Points, in no order, along strands that fork, close into loops and pass close to each other.
In the rows, zero is written as 128.
Points whose rows are less than 109 apart are linked; no others are. Some points are linked to none.
kovop: [104 134  76  79 176 139 167 150  43 160 134  55 137 158 125 124 178  83
 155 185 114 130 124 132  42  92]
nena: [146 130 130  99 120  88 148 189 141 167 162 146 144  81 107 121 122 186
  99 111 130 120 177 163 187 153]
Depi: [101 128 138 128 102  79 103 135  98 129 149 149 116  98 117 102 141 144
 167 124 141 102 144 115 155 159]
deki: [110 150 150 171 113 107  98  93 151 120  96 170  97 122 184 147 125  93
 131 170 155 136 117 124 121 106]
tuf: [122 133 153 124 102  48 128 154 102 103 127 150 125  86 118 127 167 167
 149 149 145  99 145 117 173 147]
dilol: [ 97 119 118 144 108 153 112  32 117 112 108 124 121 149 178 107 139  49
 159  89 173 142 136  87  84 150]
beto: [123 176 146 165 121  77  95 123 150 121  94 171  92 101 173 167 124 102
 137 153 168 151 121 116 165 100]
Pir: [127 106 163 178 138 113 160 120 155  59 114 117 131 128 120 173 143 152
 124 202  85 152  62 119 115 102]
Belaf: [ 93 125  96  90 169 154 158 169  49 108 132 121 152 167 154  88  99 124
 112 118 103  40 103 106 111 141]
lubot: [131 125 113  85  88  80  97 128  80 101 143 137 156 101 152 106 117 120
 138  65 175 111 203 118 154 183]
Sesit: [138 126 113 110  80  97  97  95 108 111 139 127 136 107 142 122 155  97
 148  79 193 128 205 101 141 179]
geban: [126 148 105 100 169 128 123 178  90 146 165 146 133 121 141 119  97 114
 109 175 127  72 128 125 100 124]
Fabo: [110 115 159 171 123 110 140 119 149  94 108 142 117 127 137 158 156 131
 137 208 112 124  72 132 123  92]
dutu: [171 133 131 146 135  97 126 100 152  87  94 100 130 112  79 173 147 149
 130 102 138 162 120  87 164 160]
Dize: [155 149 144 143 109  87 127 135 150 127 137 125 121  94 104 138 140 175
 148  83 123 158 142 135 212 156]
vifo: [117 143 114 141 129 166  76 108 153 126 118 132 117 146 108  94  29 129
 120  56 105 119  95  87 150 127]
Riz: [153 155 116 133 127  79  94 156 135  97 122 146 140  91 133 123  73 172
 115  94  93 127 132 117 196 127]
saloz: [ 91 111 126 134  93 159 111  63  75 121 108 117 136 182 224 102 148  56
 131  94 178 115 146 113  91 140]
lamos: [168 117 159 123 119 103 168 165 145 129 149 115 146 111 120 122 149 192
 120 123  86 134 134 151 180 117]
gim: [159 108 100 117 160 131 168 125 204  77 116  79 136 131  85 189 132 165
 100 181  92 167  84 109  87  95]
Zak: [106 130 122 122 102 156 119 112 153 183 145 139 103 147 131 116 138  92
 118 118 153 146 147 161 100 124]
dulu: [ 78 129 146 173 121 106  85  93 136 116 133 169  88 118  97 107 109 110
 182 144 116 130  76  95 147 116]
Gafat: [126  89 141 105 125 148 169 164  79 128 140  95 153 143 115  95 201 128
 139 167 111  95 137 153  83 129]
fum: [104 141 134 140 124 133 130 106 184 162 118 146  97 117 104 142 132 119
 131 129 161 158 134 142 128 131]
Ruf: [112 153 147 144 115 117 155 100 193 146  98 143  88 105  59 162 140 118
 143 132 179 187 114 142 163 156]
kuv: [113 141 140 144  67 108  81 116 113 143 144 170 105 122 184 126 102 116
 145  87 157 147 161 161 173 145]
tos: [116 112 157 147 107 122 177 106 176 147 132 132 107 115  46 133 184 141
 151 121 163 172 128 148 161 169]
gat: [156 130 156 110 122  94 146 165 152 143 137 116 144  89  75 128 143 195
 115 115 117 139 145 145 199 157]
Nobeg: [116 178 120 121 159 168  76 139 161 195 140 153 102 135 137 139  74  85
 103 149 156 142 116 145  88  91]
fomom: [137 126  98  85 132 110 142 145 109 109 132  97 136 117 106 115 155 136
 118 153 142 109 170 117  87 132]
regu: [157  94 128 153  94 155 138  69 131 116 131 108 127 137  88 118 177 126
 150  64 142 159 159 113 119 173]
zop: [160 108 133 139 146 156 142 129 155 109 100 101 151 145 133 137 130 159
  96 131  82 156 112 125 110  98]
zivof: [150  97 147 130 152 119 164 134 178  61 121  95 148 123  97 162 126 183
 110 175  66 166  60  98 122 112]
Gusid: [180 102 109 139 119 157 138  84 117  76  68  93 172 166 142 128 123 146
 109  31 119 124 162 115 116 164]
kaba: [161 133 107  99 156 134 122 172 126 130 107 140 147 145 224 131  96 115
  62 130 118 108 154 161  95  82]
tad: [149 141 157 160 141  81 149 148 161  67 109 128 125  97 108 190 150 196
 116 174  86 164  84 113 184 125]
Kavu: [186 107 139 143  79 147 136  90 119 120 105 123 160 130 151 133 125 160
 143  22 105 174 169 154 185 166]
tobiv: [ 85 133 127 152 144 127 108  91 128 118 127 137  95 111  95 125  96  96
 175 173 130 114  66  83  96 115]
lenu: [ 98 153 140 161 129 104 100 157 150 157 151 162  89 100  91 118  83 161
 141 125 106 135  95 122 183 109]
lene: [114 104 130 123  92 123 120  73  89 101 135 124 138 135 151 100 188 101
 153 109 171 118 174 114 113 167]
tigo: [122 143 116  77 130 115 105 205 130 195 221 171 129 106 103 121  79 129
 111 107 145 119 178 166 149 146]
Bab: [134 136 118 135 156 165 141 112 227 148 115 118  95 116  71 164  97 140
 107 136 118 178  97 131 121  95]
Vepe: [155 126  76 109 137 141 137  85 103  59  70  73 163 180 152 136 139 125
  95  34 143 108 163  95 107 171]
Vef: [124 128 139  95 135 109 135 189 156 193 183 149 110  90  74 120  84 158
 108 103 158 140 164 171 166 151]
zigu: [133 141 164 145 134  62 156 163 153 101 121 151 116  92 122 157 137 173
 119 191 127 126 110 129 169 111]
Bev: [106 138  95 102 174 133 148 148 100 117 123  99 129 130 113 140 139 107
 130 217 118 104  98 132  68  87]
fafod: [118 160 146 139  99  85  79 119 154 144 120 168 107 106 151 141 107 123
 145 103 160 162 138 123 168 120]
Kidob: [105 126 142 156 158 138 113 120  98  71  88 149 135 162 189 112  96 120
 118 150  90  82  61  96 119 107]
Bokek: [131 131 105 168 130 149 114  44 140  93  84 108 112 155 155 136 139  85
 138 117 158 155 122  79  80 123]
zed: [110 112 171 143 137 164 159 152 144 188 152 133 125 144  78 121 149 127
 140 194  98 107  90 164 116 103]
kisot: [117 103 187 160  93 123 153 129 136 172 146 155 111 128 127 114 165 146
 160 143 111 141 123 168 166 129]
simi: [ 86 141 157 168 126 119  86 129 126 135 149 163 104 120  99 110  96 141
 167 154  97 102  79 119 160 113]
vos: [131 117  89  89 117 143 104 106 134 133 133 100 125 129 113 103 123 113
 121  85 155 125 172 101 101 155]
Solet: [ 85 115 137 152 158 136 123 104 106  81 114 132 121 130 151 122 127 100
 147 179 117  98  67  93  92 116]
Lesi: [107 146 128 143 158 160  83 126 130 161 137 161 105 136 143 122  79  94
 130 142 130 109  96 121 110  95]
fara: [189 117 105  92 141 129 154 181 125 115 106 131 172 134 214 132  99 156
  63  89 102 118 179 162 109 104]
nal: [133  89 118 135 101 170 144  71 134 125 132  93 119 148  80  91 163 111
 147  97 135 145 131 112  85 154]
doz: [133 122 128 117 121  83 129 131 136  73 111 117 129  90 119 146 160 150
 139 160 132 114 145  92 154 143]
Guvu: [146 123  98 116 162 163 162 114 216 114 102  87 111 131  67 173 133 144
 101 159 114 187 102 127  90  90]
memun: [117  95 187 143 111 105 157 147 114 141 137 151 122 119 129 120 194 149
 149 173 129 114 122 156 150 125]
Bimef: [157 124 112 161 128 130 105  85 135  92  93 117 136 137 153 148 133 116
 121 122 145 147 130  88 113 130]
netek: [111 115  85  80  99 148 128  88  88  88 112 111 150 169 168 102 107  88
 121  28 175 101 169  91 121 180]
deba: [122 140  66  88 129 154 135  95  90  85  77  72 149 186 188 114 127 100
 110  44 164 118 168 110  79 155]
pezev: [106 149  73  77 187 145 144 151  90 177 142  80 124 145 118 154 146  86
 137 206 115 134 113 149  54  76]
viv: [108 113 147 123 133 154 138 132 119 168 152 123 116 132 110 108 146 124
 143 163 113 104 107 126 111 125]
rep: [118 133 109 115 131 174 110 126  96 154 119 130 149 162 202 111 102  83
 109 118 140 104 124 137  97 107]
sevon: [136 115  90  85 139 130 122 135 113  98 114  89 147 132 133 100 127 135
 124 104 131 108 174 103 103 139]
ripu: [147 127 113 102 116  86 137 132 143 111 119 111 143 107 119 148 170 141
 133 144 168 121 166 115 126 150]
rete: [140 106 172 147  91 146 137 125 121 168 153 153 143 130 147 111 135 146
 135  88  94 148 129 181 163 120]
saf: [112 102 137 143 125 184 144 100 116 129 117 103 118 140 113 106 159 106
 156 122 127 119 106 117  84 130]
falo: [152 141 114 127 137 157 118 140 130 132 104 136 126 143 191 132 110 104
  86 137 140 117 136 126 101  88]
nin: [131 131 115  96 116 131 106 190 104 180 187 180 145 117 141 104  63 144
 111  96 115  91 148 162 152 142]
liseb: [111 178  85  72 181 159 105 189  86 178 195 147 131 148 115 111  82  91
 117 166 133  93 148 135  89 114]
pasu: [102 120  92  86  94 118 110 119  62 114 135 123 155 142 160  83 117 106
 137  71 172  91 169 106 127 179]
rutu: [104 149 123 119 137 169 114 131 152 209 162 137  99 148 104 135 113  75
 114 157 149 142 122 160  88 104]
figi: [137 120 133 122 109 117 111 119 130 139 144 131 126 118 110  97 108 131
 139  96 139 117 149 117 145 148]
tizab: [ 98 122 131 114 122 173 136  94  65 121 110 130 135 176 215  99 139  67
 135 117 154 103 113 139  70 121]
vami: [113 175 141 152 110  82  82 136 159 149 124 176  95  95 127 139  88 153
 132 112 143 149 115 145 204 125]
Kuzi: [ 84 180  89  72 180 163 116 164  92 206 206 128 130 161  74 122  98  91
 147 177 144 131 123 153  71 113]
gesov: [114 145 128 144 161 164  95 132  90 124 102 164 131 161 176 113  66 100
 105 137 102  95  73  94 115  99]
danas: [109 109 100  89 143 134 174 159  70 135 149  70 130 129 112 115 210 105
 156 190 125 113 152 150  51 127]
Beru: [160  97 123 134  92 126 162  75 110  93 124 101 150 131 112 117 202 119
 149  94 155 142 179 114 117 188]
gisa: [151 114 150 170  74 156 112  86 130 154 134 147 134 126 138 109 113 142
 152  39 106 170 139 168 189 141]
gudan: [112 129 178 172 130 125 119 114 141 124 103 153 108 139 188 158 145 103
 128 202 127 111  93 127 107  83]
zor: [126  84 170 143  95 139 177 134 108 128 144 115 139 143 129 101 214 130
 135 166 115 107 135 166 119 121]
mapog: [143 139 114 115 140  98 108 191 120 151 151 168 151  84 148 101  60 166
 112  84  93 108 145 149 192 130]
rana: [113 109 182 152 122  83 152 174 120 131 146 160 119  93 114 131 160 159
 142 197 100  96  87 147 160 113]
kor: [100 185 106 104 164 189 116 150 108 226 198 131 105 178  86 132  84  87
 126 154 146 141 126 178  86  86]
sovum: [197 112 114 149  98 135 122  99 122  93  88  96 177 156 147 153 123 145
 126  31 120 155 167 122 161 161]
vubi: [168 107 172 145 132 157 166 165 143 134 126 124 144 136 134 115 134 167
 109 119  64 124 114 149 145 106]
somub: [104 131 105 119 172 157 133 149 201 159 125 121  90 110  52 155  90 127
 110 159 133 139 104 133 112 104]
Mivik: [177 153 129 162 122  88  91 124 134  99  99 122 147 100 133 158 112 161
 125  67 117 157 152 118 199 145]
fepe: [144 131 111 138 143 155 128 104 141 115  99 107 134 150 159 123 120 130
  95 123 113 141 132 117  95 100]
Kis: [113 127 187 149 132 121 146 179 128 167 166 177 133 124 103 128 140 151
 139 188  82 100  80 163 153 112]
Pugu: [108 142 109  96 172 100 127 168  79 127 157 125 121 100 133 136 129 113
 126 225 142  78 117 122  89 105]
kov: [168 133 137 168 143  95 127 112 172  64  90 104 133 109  91 205 148 170
 125 139  83 187  85  89 185 160]
tud: [136 113 134 144 124 106 165  96 180 102 122 109 118  96  43 157 161 147
 139 123 135 157 123 106 148 164]
segek: [183 104 133 115 142 147 154 180 137 138 120 129 163 138 177 128 105 164
  77  95  76 121 144 174 138 102]

How many points has the smallest loop of links through each point below? Write - if it is on no loop.
gat | 9
netek | 22
kaba | 7
tuf | 8
Bokek | 8
liseb | 23
zivof | -

A piece is two or more points that can be reached from each other along the links. Count, over all rows, the pieces, the separate loops (a circle has one, a figure eight two, a Y none), the forks (points with three links) and the tips (points with one).
pieces | 3
loops | 6
forks | 8
tips | 2

Name the points in between on the shortest way along the links from the first point to the second, in order.
dutu; Vepe | kov > tad > zigu > rana > memun > kisot > rete > gisa > Kavu > sovum > Gusid
zop; mapog | vubi > lamos > gat > Dize > Mivik > Riz
Zak; simi | rutu > Nobeg > Lesi > gesov > Kidob > Solet > tobiv > dulu
somub; Lesi | Bab > Guvu > gim > zivof > Pir > Fabo > gudan > deki > beto > fafod > vami > lenu > simi > dulu > tobiv > Solet > Kidob > gesov
tigo; fepe | Vef > nena > gat > lamos > vubi > zop
rutu; regu | Zak > fum > Ruf > tos > tud > dutu > kov > tad > zigu > rana > Kis > zed > viv > saf > nal
